Each row is a point on a landscape with many valleys, with its height.
From any point a ball rolls to the lowest of the 2 points nearest to it. It stops when none of these is lower. Distance is the straight distance between rows; heights are no part of it.
zovub: [ 84 111  94  70  89  62 108 124  83  60 119 110  94 114  74  95 123  44
  94 128 101  66 100 145  77  34  74 146 111  96  78  84  86  79  93  96
  82 130  99  98 115  75]  height 3.15
vazud: [ 81 123  94  73 118  94  89 140  94  87  97  80  93 114  79 102 101 117
  80 134 122  91  82 115  72  68  96 119 131  83  79  82  92  97  78  96
  66 119 118 107 134  58]  height 1.62
morev: [120  64  53  85  90  91 123  90 125  92 113 113  87  87 102 116  71 126
  95 128  61  92 107 123 103 141  78 110  91  90 109  82 122 112 100 128
 118  65  95  75  69 120]  height 5.93
lel: [ 81  85 127 121  74  82 131  84  84  90  91 103 122  99  96  95 122  85
 123  92 145 133  84 100  83 111 144  82 101 133 114 117 116  97 123 105
  94 105  80 111  88 112]  height 2.88
degir: [106  22  91 111 102 106 105  53 101  87  59 118  89  69 124  75 123  80
 106  87  97 124 122  75  95 110 122  91  57 129 105 100 160  79 125  91
 108  75 130  82  45 148]  height 1.08
zor: [ 94 128 115  93  62 127  82 112  83 132  86  78 102  92 112 124  87 106
  79  69  83 140 111 128 117 101 107 144 104  96  79 131 110  69  67 104
  73  83 101  84 140 103]  height 6.44
Fegig: [ 94  84  93  84 153  97  72  88 119  44  83 130 100 120  93  91  77  83
  96  78 118  89  74  87  91  75  83  84  81 135 104  60  97 102 155 108
 130  95 101 127  75  79]  height 3.41
Nul: [ 95 137  89 105  90 103  60 125 117 143 130  65 109  71  93 117 101 141
  81 103  61  89  72  80 145 102  75  88 131  67  67 101  74 110  86  75
  95 106 125 103 126  70]  height 4.58
gapi: [ 74  98 107 103  89  72 117 110 122 113 117  95 131  54  87  83 131 109
  98  72  60  39  56  70 117  93 108  91  66  96  73 100 109 103 102  71
 135  65 115  94  86 123]  height 5.40
refa: [ 97  93  86  80  87 126  94  98  87  95  73 109 106 100 121 113  71 108
  96  94 111 125 124 130 113 162 105 122 113 133 101 111 115 110  89 149
  93  79 103 106  96 132]  height 5.37
sanuz: [100 118  86 102 110  83 104 112  94 105 116  86  85 103  89 105  93 119
  99 167 109  77  84 114  80  52  86 111  98  75  98  76 101 108  76  83
  56 145 111  84 124  63]  height 0.89
Tikuv: [102  93  65  66  96  87  92  90  81  73 114 137 100 100  92 115  81  93
 129 154 123  85 106 157 123  88  95 124 127 133  90  78 106  99 117 132
  76 141  86 105  89  91]  height 4.12
lidi: [ 84  86 102  72 123 109  76 131 105  86  88 109 145 108  80  98 135  89
 111  34  97  35  97  95  84  74  81 125 100 103  61 123  93  78  93  89
 135  43  99 126 100 108]  height 5.84
mede: [ 63 108 102  43  99  93 104  79  89  53  72 131 129 105 101 115 107  67
 130  77 126  78 129 116 106  73  87 116 115 161  89  87 107  83 108 133
 105 106  31 135  79 126]  height 2.58
Bami: [ 74 112 127 102  91  62 143 119 102  93 100 124 151  81 103 100 121 102
 115  62 123  84  57  64  72 101 121  86 103 137  89 103 109  89  88 102
  92  94  64 123  89  89]  height 4.72
panu: [118 137 121 122  56  97 107  98 110 155 138  64 122  55 100  89 110 104
 101  71  55  91 120  69 156  89  87  57  93  52  79  98  55 113  94  76
 104 114 119  80 105  97]  height 4.54
bas: [102 130 127 140 116  97 123  72 130 148 117  88  82 101  83 102 109  94
  98 125  79 100 114  80 124 107  84  80  81  65 131  96  73 116  94  79
 109 108  83  72  96  92]  height 5.22
mesu: [135  97 122 128 137 145  71  73  71 104  90  96 110 100 114  97 109 107
  97  68 102 145  97  97  93  99  99  97  97 118  95 142  89  89  97  73
  93 137 113 144  86  90]  height 3.54
Nop: [134  80  79  98  84 116 112  64 109  81 104 100  60 114 100 103 112  73
  98 148  76 105 167 117 102  96  82 120  79  62 130 120 112  96  83  88
 113 105 114  65  84 128]  height 5.59
luzen: [ 92 133 134 108  55  83 153 113 126 141 112  67  89  48 101 102 139 114
 105  87  63  58  97  72 134  98 123  83  94  55 115 102  71 112  82  69
 122 105  79  67 109 122]  height 6.70
Mubad: [ 92 128  89  82 108 102  79 136 128 109 120  82 113  84  79 125  96 142
  85 125  91  62  48  92 119  98  98 110 136  83  84  94  91 113  98 105
 108 108 101 110 144  74]  height 4.91
gotat: [ 67 111  91  84 126 110  71  94  71  67  81 102  96 116  91  96  93 112
 132 104 158 115 101  97  66 109 132  69 121 153 102  65  96 119 134 111
  78 151  71 110 108 101]  height 3.22
vab: [ 77  73 104 108 116 101  95 102 110  94  69 100  99 114 110  71 116  55
  89  50  84 115  76 102 100  96 109  99  67  93  96 138 116  91 109  60
  95  76 118  96  83 138]  height 2.12
Nokal: [ 99  98  85 102 115 104  97 100  78  99 106 121  84 108 105 124  71 103
 107 157 112 117 122 147 128 112  92 120 109 135  98 102 119  95 112 119
  80 123  84 106  94 108]  height 3.89
sono: [ 82  43 104 144  81  93 124  65  48  86  73 116 100  84 119  90 119  71
 122 107 144 143  98  91  91 122 150  62 108 152 121 120 120  68 124 108
  78 124  80  99  74 108]  height 3.08
pazim: [115 103  90  93 123 101  86  76  90  83 123 114  81 108  88  90  83 108
 119 155 123 110 109 122  76  96  96  91  78  82 100  71 106 117  90  99
  71 137 123  96 118  57]  height 1.63
Saf: [110  97 120 136 101  96 151  61 111 132  99 106  78  83 107  89 116  91
 129 136  95  88 126  73 113 121 107  68  84  82 153  86  70 120 112  80
 121 126  74  76  62 108]  height 5.45
fute: [ 74 124 101  91  84 112  80 127  78 140  88  70  87 109 133 129  70 103
  88  95  91 115 133 150 119 119 117 139 147 111  96 139 128  90  59 117
  51  86  81  99 159 114]  height 6.65
sogub: [ 73 124 102  66 144 113  63 121 115  76  88 103 120 119  74 102  89 111
  99  88 121  71  52  71  78 110  97  84 124 104 100  81  81 115 128 111
 135  92  89 111 112  89]  height 5.29
bikib: [ 77 101  70  71 169  59  69  92 119  46 121 112  84 126 103  67  82  65
  95  98 126  76  46  90  69  87  99  65  76 116  96  43  89 114 144 101
 107 115 100 106 105  87]  height 3.63
Gikes: [100  94  82  93 138  36  99  82 104  58 101 112  93 103  99  58 103  53
 113 118  99  81  66  81  70  72  87  60  94 118 111  53 112 105 137  72
 115 117 117 108  81 104]  height 3.83
tikob: [136  42  96 130 117 114 109  54 101 108  65 104 106  69 120  63 116  78
 106 106 104 132 116  64 102 101 111  69  92  92 123 112 129  96 123  79
 105  91 126  97  36 147]  height 1.52
big: [106 122  62 105  97  81 101 121  95 117 111  84  85 101 110 113  54 118
  86 182 119 111 121 135  68  80  93 113 145  84  84  92 114  92  59 143
  45 103 111  71 115  59]  height 2.85
dib: [ 96 108 124 108 128  97  87  59  88  50  91 121 113 118 101  56 113  50
 109  65 123 114  70  99  67  72  91  85  93 118  96 104  94  92 125  91
 113  73  88 119  86 116]  height 3.52
rafi: [ 98 114 127 106  32  75 150 146 105 154 109  48  77  54 117 122 120 114
  96  71  72  66 123  90 144  88 126  75  99  48 108 116  82  90  85  78
  79 134  87  53 132 100]  height 6.53
kuni: [128  98 100 115 106  93 108  80  98  95 109 100  91 100  89 126 109 132
 129 143  98 100 117 114 115  94  89 111  99 127 115 105 111 116 115  94
 117 148  93 115  97  95]  height 4.19
pafu: [124  92  80  87  87  74 125  96 119  87 106 104  82 118 101  79 110  86
 120 156  91  72 108  88  75  89  86  99  93  62 141  79  90 122  98  58
 103 132 126  74  97 118]  height 4.88
fimo: [107  79  94 110  76  90 127 104 112 146 117  92  99  84 111  93  85  92
  85 104  97 101  85  93 129 140 112  82  71  68  96  91  85 116  88 110
 103  81 135  86  98 123]  height 3.53
zafuz: [ 97 119 104  93  90  86  86 113  68  86  98  94 104 118  89  97  97 114
 141 125 145 113 103 112  83  99 119  99 135 134 109  87  95 107 124 107
  76 132  72 112 120 106]  height 3.47
kul: [ 77  57  82  97  85  88 128 113  91  80  92 112  95 108 117  96  78  65
 105 115 126  99 119 120  96 118 117 130  69  96 109 104 108  87  73 111
  72 102 120  83 101 121]  height 4.24
Mevag: [142  74 112 140  87 129 113  46 103 148  86  93 108  67 113  90 118 120
 118  98  90 132 133  77 132 126 107  67  97  98 115 102 104 104 111  82
 108 104 137 105  65 129]  height 2.13
fepev: [124 132 123 109  82  95  86 115 102 122 120  73 134  91 102 123 132 106
  97  49  79 107 100  77 118  83 114  92 118  90  77 146  87  79  81  74
 140 109  97 121 133  69]  height 4.80
lugu: [113  96  83  86  81 112 107 104  93 101 107  65  87 100  88 134 114 107
 112 107  51  89 137 141 111  76  98 155 116  92 126 127 123 103  79 114
 121 103 103  88 119 131]  height 5.09
nivub: [129  99  74  93 149 116  82 116 127  94  97  92  89 116  97 113  73 132
  84 114 107 105 101 107 108 122  79  93 106 107  91  81 106 124 102 119
  94 121 123 117  99  54]  height 5.26
Vafol: [ 69 100 106  82 106 131  91  96  91  81  65 131  99 113 114  95  74 116
  99  74 141 115  81  94  92 122  86  76 115 116  95  84  84 128 104 120
  88  89  83 128  86 121]  height 3.88
Kerub: [ 92 137 131  78 100 123  69 143  92  99  95  78 136 113  94 114 114 101
 104  48 106  89  86  77 111  80 105 113 125  94  75 137  70  88  70  86
 116 107 107 138 141  69]  height 5.10
rap: [115 130 107 111  94 127  59  88  85 123 105  94 100 108 111  99  73 133
  93 108 110 157 117 116 101 143  95  98 132 111  86  97  90 106  85 113
  57  99 102 121 129  78]  height 4.20
gupor: [ 67 115  82  56 125  95  86  90  89  60  79 130 109 121  85 101  82 101
 128  94 161  87  93 112  86  80 107  85 116 171  88  55 101 115 138 130
  97 141  51 121  93  98]  height 3.01
Von: [ 94 102 103 110  83 111 116  84 133 130 109  78  92  84  93 126 131 110
 101  59  48  93 110  81 131  95 103 109  74  99 119 137 120  98  88  81
 142  97  69  75  99 118]  height 5.86
kaga: [115 106 119 144 121  88 105  65 106 124 104  81 101 100  88 101 114 123
 115 116 102 125  94  66 103 109 127  40 118 107 132  93 100 122 139  60
 112 145  85 102  88  78]  height 3.66
gipav: [ 54 122 125  65 132  94  82 111 120  55  73 118 122 120  80  90 112  71
 103  81 132  62  69  62  87  90  90  89 119 120  92  74  73 103 116 112
 113 102  64 127  96  93]  height 5.11
dilus: [100 102 108 123  78  94 118 127  80 135  94  84  92 108 102 114  98  93
  91 131 104 122 119 119  91  71 104 119  85  85 113 131 106  76  71  85
  66 125  98  76 106  77]  height 4.01
desuv: [134 102 112 105  41  86 126 144  84 116 117  64  95  82 106 101 130 111
  88  55  81  62 115 104 111  69 103 127  87  46  99 118  86  90  95  88
  84 100 125 100 148 101]  height 4.56
kot: [ 81  67 110 120 126 119  96  87  92  64  85 136  96 107 110 101  98  69
  83  87 127  99 113 121 120 112  96 109  58 136  93 109 100  87 108 120
 104  95  90 121  61 106]  height 2.53
bes: [ 80 110 102 119 110  82 105 107 112 133 136  98  83  97  91 121  82 116
  76 141  92  73  48  98 104  94  79  99  66  93  90  75  84  96  92 110
 103 102  96  91  97  73]  height 6.43
dut: [ 82  94 104  88  83  72 137 107 145 112  96  74 104  63  97  97 142  97
 114  59  46  55  96  63 108  80 120  96  67  96 111 112 123 103  98  50
 133  79  94  81  82 132]  height 5.61
Fovab: [105  94 114 118 116  97  94  97 105 110  95  99 127  86 101 117 107 137
 113  60  96  89  80  83 117 108  96 107  97 129  97 109 121 103 118 103
 119 108  87 137  84  86]  height 3.79
pud: [104  97 108 106 100  59 124 102 106 106 108 108 124  73  96  71 126 121
 121  84  90  60  68  62  94  85 100  84  72  84  93  85 112 124 100  71
 106  76 134 115  86 112]  height 5.19
koli: [ 68 110 125  70 100  74  99 128 105  53  70  99 135 116  77  85 138  77
 104  60  98  75  69  71  64  66 101 125 131 133  97 103  90  84 104  84
 126  86  88 139 103 110]  height 4.89
Vidor: [117  57 103 143  70 112 118  56  74 105  96 109  89  94 120  90 105  65
 119 150 114 124 130  79  99 120 125  77  91  78 148 128  97  70  98  71
  77 134 113  83  80 119]  height 3.42
tok: [ 55 129 123  68  98  87  96 122  76  83  88 112 109 131  88 119  96  80
  96 107 133  89 111 127  84  55  93 123 129 119  90 100  84  78  82 113
  74 131  39 112 121  83]  height 2.23
pinon: [123 106 120 100  53  92 144 133 101 156 100  45  77  68 120 143 121 110
  93  68  55  90 151 107 127  74 121 117  99  69 125 144 107  77  52  86
  76 124  70  65 151  89]  height 6.33
Tola: [ 65  85 115  88  81 107  92 111  93 108  89 104 127  77 109  77  99 106
 102  31  99  84  75  87 112 117 114  90  71  90  67 104 110  98 100 117
 102  44 111 100  92 135]  height 5.85
Soz: [ 89 114 131 108 101 127  75  93  85 104  59  99 134  94 109  90  96 116
 111  44 138 126  81  56 103 110 113  67 125 122  88  94  94 109 116 112
  98  82  88 135  84 107]  height 3.56
gir: [126 110  72 102 109 122  69 101 131 114 126 108 103  98  85 104  95 126
  89  78  40  87  97  99 121 112  65 107  98  68  62 104  93  99  92 100
 129  50 117  93 106  74]  height 2.07
zok: [ 85  74  81  88  58  88 129 136  84 118 113 109  91  95 117 100  77  95
 111 111 123  86  83 103  99 144 122 119  88  85  96 103  94 113  79 122
  82  81 143  78 107 136]  height 3.93
tabap: [ 98  69  56  85 118 122 103 117 128  75  90 116  77 109 114 123  64 110
  53  76  72  89 113 143 116 145  66 126  86 120  80  98 115  94  89 157
 103  52  95  95  74  98]  height 3.55
Pob: [102 110 126 136  96  82 117 109  93 133 131 102 129  85  94 104  97 106
  94  65 108 107  74  93 118 113 125  95  68 107  85 123  86 100  97 110
  89 107  78 125 104  73]  height 4.15
kig: [114 138 128 119  93 112 111  78 122 155 114  80  93  82 111  82 109  96
 110  73  57 116 128  69 128 111  85  60 107  46 122  88  50 128 100  68
 117  88 104  61  95 111]  height 4.90
kanu: [ 90  76  97  92  65 103 127 139  75 103  89  91  82 108 113 111 106  73
 108 101 103  96 141 129  96  79 106 156  73  79 124 129 122  72  72  86
  55 115  98  80 129 104]  height 4.30
Zuki: [108  74  96 129 116 102  94  61  94  91  85 113  85 101 100  87  90 120
 109 129 120 125  82  89  97 111 107  62 105 131 128  79 116 110 152  86
 103 121 107 106  79  91]  height 3.40
nol: [100  68 113 121 108 108  93  89 122  99  86 100 115  87  96  99 113 118
 100  57  82  89  96  80 111  84  91 112  71 124  94 116 140  86 130  99
 144  65  95 113  62 111]  height 3.43
mez: [ 93 116 115  84 114 114  78  79 101  53 110 125 110 112  87  64  94  82
 103  75 114  92  66  79  75  91  92 104  93  83  83  97  84 107 111 107
 117  35 109 112  96  99]  height 3.20
kom: [126  79  71  98  85 128  84 101 108 113  96  99  96  97 118 114  72 115
  79 107  67 144 127 117 128 157 105 114 111  93  99 117 114 100  85 121
  93  83 125  92  99 117]  height 5.08
gup: [ 91  96  82  65  86  88 115 102  92  63 101 119 112 120  87 107 110  78
 121 125 108  79 103 132  99  84  87 142 119 133  98  87 102 103 107 135
 111 103 104 101  96 117]  height 4.37
zaf: [120 109  82  95  62  98 107 132 111 159 113  61  87  84 110  99  85 116
  67 124  77 104 128 100 129  96  83 111 115  37  98 101  89 111  69  99
  75  97 134  63 113  90]  height 3.85
Tuki: [139 130 101 101  85  99 100 121 104 150 123  72  93  77  99  99  98 124
  91 110  62  83 123  85 134  88  75  70 107  39  80  87  68 114  81  88
  88 109 143  82 121  79]  height 4.22
Punel: [ 68 105 112 102 119  66 105 106  94  76 101 128 121  91 107  68 116 105
 126  76 120  60  45  69  69 100 100  93  80 117  79  65  88 110  94 108
 106  89 106 127  97 104]  height 4.95
Tiv: [ 67 126  80  38 148 110  59  95 117  35 100 114  93 126  69  97  87  84
 111  96 135  86  97 120  79  88  96  93 110 125  78  38  86 118 120 133
  88 145  66 102 123  74]  height 2.74
raf: [107 118  98  95 130  97  68  76  84  60 125 115  90 132  87  70  98  85
 117 103 118 107  84 121  65  78  91  96  74  93  84  72  98 115 108  90
  94 118 114 105 123  74]  height 2.11
Retad: [ 52  78 108  76 105 107  95  92  95  55  74 137 104 114 102  97 103  43
 101  66 113  95 118 113 109  88  80 110  71 145  89 107 104  83  91 124
 101  91  65 118  77 117]  height 2.22
pono: [105 107  89  82  70  88 126 122  92  89 115  95  73 111  95 112  75  83
  71 175 107  87 113 144  68  63  76 133 121  57 100  86 103  77  64 113
  60  88 122  67 122  73]  height 3.39
Rilu: [111 120 104  92  86 123  74 121 116 106 115  88 115 103  89  94 101  95
  79  70  79 101  94 100 115 111  97 115 106  61  69 116  88  98  83 101
 111  66 136 103 117  97]  height 2.89
sokil: [ 76 160 101  45 136 108  67 105 100  59  95 103  93 125  75 109  79  88
 110 132 132  66 112 128  76  68  88 112 128  99  79  54  71 108  72 149
  77 129  53  97 142  66]  height 2.32
buk: [108  67  98 125 116 122 101  70  96  92  89 113  79 108 117  96 112  72
  73  97  78 146 109 112 108  98 101 105  59  97 107 134 116  81 104  66
 107 104 106  88  62 127]  height 1.60
Beli: [138 114 123 107  79  79 136 107 100 125 104  87  69 107 101  77 112  86
 103 129  76  68 125  85 102  84  93 108  90  30 130  81  73 102 101  57
 108  87 127  67 109 118]  height 4.57
Rogab: [118  88 106 116  79 119  87  84  78 145  97  91 127  72 118  97 103 134
 111  78  89 138 121  83 128 143 104  72 123 113  98 104 100 106 112 104
  88 108 132 113  92 118]  height 2.69
Piled: [ 76 111  88  80  75  84 131 130  89  82  98 110  79 132 107  97  72  66
  66 151 121  83  83 116  69 102  80 109 105  58  91  83  77  94  68 103
  64  89 131  79 112  84]  height 3.77
nalo: [ 91 118  84  74 109 106 105 107  90  62 121 135  68 132  92  90  62  86
  87 143 119 104  79 110  67 122  84  93 113  79  88  75  91 103  80 126
  76  82 121  87  93  81]  height 4.09
mas: [137  79  72 103 104 111 115  57 127  91 116 115  77  88  97  98  96 103
 111 138  77  95 136 119 111 120  74  95  76  85 118  88 106 119 109 100
 123  89 109  74  63 121]  height 5.76
Muz: [ 77  89 114  89  63 129  83 118  97  97  81  92  93 104 104 108  96  91
  85  33  80 130 108 111 105 109 121 131  78  92  98 131 109  85  76  95
  85  82 112  80 142 124]  height 6.25
fedu: [121 123  83 103  91  91  91 104  89 118 131  71  93  97  95 139 102 125
 106 139  76  99 120 135 109  68  81 143 132  87 119 113 115 109  87 104
  83 112 101  98 141  92]  height 4.76
zafak: [104  98  85 120 106  89 106 111 123 129 138 101  99  80  97 127  83 123
  96 148  84  70  83 132 123 116  87 119  88 103  89  83  97 119  98 135
 103 103  97 107 109  93]  height 6.27
morem: [ 81 111  86  80 138  86  85 126 141  84 113  97 111 102  70 102  86 126
  97 123  94  48  33  90  92  98  91 101 113 101  89  66  89 116 125 101
 123 124  96 108 117  76]  height 5.12
Lakof: [ 75 136  59  72 121 105  74 119 103 104 102  69  73 119  88 119  63 130
  94 160 119  91 107 135  63  74 101  97 149 103  80  65 120 108  81 120
  50 119 103  75 133  60]  height 2.28
duk: [ 85  70 116 127  44  67 149 101  93 124 102  84 111  85 101  98 117  88
 107  93 105 113 101  90  93 115 150  89  83 106 124 118 110  97 114  87
  99 114  92  68  98 129]  height 2.55
Moze: [ 94  87  79 132  96  97 119  91 110 153 114 109  72  99 104 118  87 105
 112 168 110 107 101  80 107 131 107  70  96  95 136  80  85 110 124  91
  94 128  76  85  79 111]  height 5.63
mitu: [120 120  80  88 137 106  85 100  95  93 126  90  95 105  88 128 114 131
 113 132  78  75 113 128 112  70  74 131 104 110  97 102 111 117  96 100
 113 132  86 119 116  74]  height 4.45
tol: [ 76  66 120 133  79  88 129  74 105 137 103  88 112  67 110  88 110 100
  95  82  89 113  88  62 112 108 127  72  65 112 116 105 120 105 126  81
 119  85 108  81  70 134]  height 2.19
tasa: [108  67 101 126 128 100 113  73 130 102  90  97  96  94 105  79 143  89
 116  78  53  86 122  85 103  79  83  96  64  98 109  98 121  99 138  67
 147  58  96  85  46 128]  height 3.02
Fusek: [107  69 101 141 109 107  95  48  60  94  77 122  98  90 100  89 113  97
 121 114 128 148  88  87  82 116 132  45 118 145 125 111 102 100 148  78
  92 147  93 114  69  97]  height 3.24
Mipus: [118 101 139  94 135 111  69  95  90  78  78  90 157  96  95  85 133 102
 112  38 121 104  94  46  71  74 109  95 110 128  81 108 117  78 114  95
 147  81  98 143  86  96]  height 5.36
Tesan: [ 99  56  96 130  99 122  97  67  99  99  72 108  94  79 118 123 112 102
  92  86  80 144 128 106 125 117 111 100  82 149 124 142 132  76 118  78
 117 116  83 103  64 122]  height 1.11
bedo: [142 101  77  91 102 138  91 111 103  90 103 106  95 115 110 107  70 111
  65 118  74 151 123 131  93 125  83 112 126  82  87 122 102  98  46 121
  89  79 121  88  93  79]  height 4.77
pidig: [115  98 110 110 165 122  48 102 116  55  87 123  92 125  99  93  82  93
  63  86 111  93  91  96  96 102  76  92  85 111  88  87  77  91 136 141
 137  68 100 137  85  82]  height 3.14
Babop: [ 95  75  79 102 114  97 108 102 109  97  97 118  96 116 105  66  97  69
  84  83  71 103  74  98 105 108  84  90  62  69  99 105 108 106 106  80
 106  52 144  92  86 129]  height 2.59
monob: [ 84 100 120  79 129 138  61 103 104  84  64  98 144 107 107  81 127 110
 100  24 116  74 114  65 103  86  87  98 102 108  68 107  91  95 106 107
 135  56 108 146  77 115]  height 5.58
sokog: [ 89  92  92  62 107  88 100 114 112  81  84  96 124 120  79 110 120  98
 113  95  88  87  93  99  79  71  87 125 125 133 107  98 113 101 125  93
 117 106 108 123  93 124]  height 4.63
Vaz: [121 110  69 104  68  96 115 131 101 135 124  84  83 106 105 101  69 126
  74 146 108 116  97  95  92 112  96  85 130  43  94  97  80 103  70 103
  66  98 132  69 122  73]  height 3.46
niv: [117 116 128 131  96  75 119  73 117 123 100  78 115  85  86  81 135 111
 116  98  96 109  91  60  97  93 129  57 117  92 134  90  90 127 141  75
 135 108  93  96  86 120]  height 3.92
vumi: [107 134 108  85 109 105  65  97 102  83 120 106 108 112  77  87 101 105
  96 101  98  83  76 104  76  85  91 117  88  66  84  93  89 120 104 100
 107  74 126 105 130  76]  height 2.68
mol: [ 57 118 113 118 115  95  79 109  94 120 114 110  84 118  80 111  72 109
  87 110 122 110  46  95  90 106 105  81  96 100  86  84  84 105 115 104
  91  93  78 106 112  78]  height 6.57
nalu: [ 86  93  83  53 128 116  76  84  94  47  70 129  93 106 100  99  57 134
 115 108 144  88 108 115 102 112 102  85 118 155 104  41 111 110 142 151
  99 102  74 121  81  91]  height 3.23
fub: [142 108  88  90 148 113  69 110 112  91 120  88 111 125  73 120 123 134
 106  97  65  55 105  92  99  61  80 126 101  98  86 106  96 106 100  81
 141 103 110 128 113  71]  height 4.73
bupon: [141 124 125 106  67  84 109 110  82 113 111  80  92 106  98  80 117 101
  92 108  93  91 106 100  94  71  97 119  91  45 116 108  77  94 105  70
  92 102 133 102 135  80]  height 4.23
Dep: [135  70  63  83  84 139 100  96 111  96 109  88  74 108  84 115 111  99
  95  97  38 103 156 133  92  92  86 131  82  69 117 118 121  99  64  82
 137  92 113  66 110 129]  height 5.38
mesol: [ 94 124  87  88  97 114  71 122 103 133 117 105  93 118 110 112  56 134
  63 110 111 140  96 120 101 147  84 103 145  98  82  90  83 102  80 136
  73  69  87  99 118  80]  height 4.51
Tid: [114 114 112 118  58  95 133 105 117 143 105  60  95  73 106 134 122 116
 119  48  59 106 137  90 121 109 138  86  94 109 120 140 130  90  71  78
 105 122  59  76 127 107]  height 6.10
tubu: [118  92 112 139  76  98 114  88  87 144 100  83  86 101 111 103  94  91
  84 147 104 133 138 103 109 111 109 104  87  63 135 113  96  83  80  85
  75 124 116  74 111  94]  height 3.72
Funub: [ 91  99 105  84  83 122  91 104  92 114  83 112 117  78 116  95  95 125
 107  60 107  97 112 105 126 134 103 117  86 114  74  99 107 106  90 142
  85  66 105 113 106 126]  height 5.62
Zapen: [109  67 101 115 120 129  73  80 104  65  72 133  83 111 106  94  84  86
  64  72 112 127 100 111 114 118  92  95  66 133  91  96 100  89 132 133
 131  55 103 117  57  99]  height 2.82
kotiv: [116 108  95 112  74  92 117 129  87 116 112  83  89 115 100  82  97 108
  92 124 123 109  82  95  79 111 111  98 117  59 114  81  65 115 113  85
  75 116 132  91 135  90]  height 3.86
gosun: [125 103  79  91 144 127  90  98 120  91 109  99  79 123  92  98  57 111
  48 108  83 112  98 122  99 111  69  98 104  83  85  96 105 104  76 116
 116  73 120 103  75  62]  height 5.05
dem: [126 106  96 105 142 105  70  88 104  82 119  89 108 126  83  96 131 100
 125  68  82  90  93  76  80  66  86 103  95 108  92 117 105 101 116  54
 154 111  98 126 102  80]  height 4.99
fak: [126  81  82 101 109 125  78 100 115  56  77 129  86  90 126 106  75 131
  62  71 102 118 121 117 115 137  86 102 101 140  98  84 103  89 117 157
 122  39  89 129  66 100]  height 3.12
nevi: [ 93  57  89 132  56  87 139  66  75  97 103 127  88  86 122 100 115  72
 134 151 119 126 131 103  98 114 137  84  90 128 131 118 122  73 116  80
  81 141  79  71  86 126]  height 3.25
Fiv: [ 71 109 103  91  71 107  97 140  52 119  84  74  84 112 130 115  74  84
  77 130 136 128 152 157  91 104 123 123 126 113 108 134 112  63  78 112
  54 113  74  77 122 106]  height 6.81
bar: [132 115 137 127  87  58 125  82  91 111 103  82 126 106 104  68 124  80
 103  71 103 121  86  74  84  73 133  74  99  92 128 117  99  98 125  70
 116 104 117 102  96 129]  height 4.21
vizo: [118 118  76  81 119 115  86 107 102  81 119 111  83 116 101 105  57 120
  87 127 117 127  85 117  70 137  92  90 142  87  80  76  87 119  60 153
  70  88  97  82 117  50]  height 4.40
fisu: [ 91 121 130 106  71  77 125 124 107 104 109 100 149  80 101 104 125  96
  98  48 106  91  83  83  99 100 140 100 110 107  82 141 108  91  84  97
 116  90  80 114 115  84]  height 4.47
dob: [ 55  94 123  89  53 103 123 118  87  96  70 109 105  88 112 101 105  87
 119  36 116  99  76  87 102 118 132 117  77 103  94 125 105  94  77  97
  73  76  78  93 111 132]  height 6.04
fimi: [ 98  22  91 117  92 103 124  66  92 106  74  95  91  73 110  96 124  83
 113  99  90 111 144  89 117 120 125  93  47 140 115 121 148  85  99  73
 106 118  90  87  65 133]  height 0.61
fole: [ 98  69  71 112 111 113  86  82  85 108  98 130  85 100 118  96  66 126
 110 134 130 123 100  99 116 141 102  83 107 126 100  86 105 106 125 115
  82 122 112 116  85  94]  height 3.62
zolin: [ 72 149 116  61 133 115  81 104  74  74  75 106 111 127  89 117  91 105
 126 108 155  89 112 120  96  89  94 113 135 124  98  96  85 110  78 133
  74 121  24 122 136  83]  height 1.78
fav: [112 115 114 104  89 110  79 107  82 112  88  94 104 128  87 116  95 123
  97 117 108 146 105 114  89 121 108 115 128 103 105 110  91 103 103 111
  97 125 104 112 120 102]  height 3.84
Bero: [127 101  82 101 101  84 113 107 107 101 123 113  84 116  98  82  92  82
  82 124  87  91  79 109  92 124  86  98  76  47 104  91  85 112  90  91
 107  72 148  82  83 106]  height 3.05
Repu: [ 96 100 112 110 105  51 118  88  98  78  89 101 109 118 105  58 130  41
 108 104  98 102  72  75  69  64  96  91 113 108 125 108 103 104 121  45
 119 105 120 107  86 124]  height 4.04
vuk: [107  69 104 140 108  86 131  67 133 119  99 106  77  71 109  92 109  94
  89  96  86  98 108  70 123 109  97  80  58 125 133  89 126  99 116 103
 136  79  92  73  50 137]  height 2.57
Zarap: [116  80 117 121 103 144  80  93  78 109  65 108 114  79 121  91  97 107
  92  71 124 153 106  89 108 133 120  89 104 126  96 112  99  98 121 106
  95  97 113 138  71 120]  height 3.17
tiba: [ 48 118 119 108  92  93 115 121  87 103 106 122  92 122  91 105  95  78
  93 110 134 112  56 111  77  97 110 105 100 102  93 113  82  96  94  93
  76 107  87  97 112 101]  height 6.68
vemen: [122 119  69 103 106 112  86 115 114 128 132  87  93  85  90 132  96 124
  82 101  44  86 116 131 129 100  66 135 122  73  74 108 102  92  56 126
 103  57 101  83 119  77]  height 2.93
kedos: [127 112 125 108 137  92  78  79 106  81 107  92 138 103  95  92 136  93
 120  53  94 111  66  51  71  66 111  74 112 125 105 121 125 100 123  63
 152  99  90 131  88  88]  height 5.18
terum: [ 60 136 129  74  81  74 111 132  88  57 110 109 115 124  87 109 121  41
 107  89 116  73 105 109  79  44  88 145 117 104  88 104  73  68  75 105
  77 112  50 114 136  66]  height 2.67
nifo: [112  82  63 108  97  88 120  94 121 120 143 125  76  84 114 117  55 120
  91 171  83 102  85 110 110 139  75 103 106  94 107  80  99 111  78 141
  90  97 103  85  98  98]  height 6.12

Where does a ball stop that starts at each point below?
zor | bedo
bar | tol
vizo | sanuz
Repu | Retad
Vafol | fimi
zok | fimi
kanu | tol
Fiv | tol
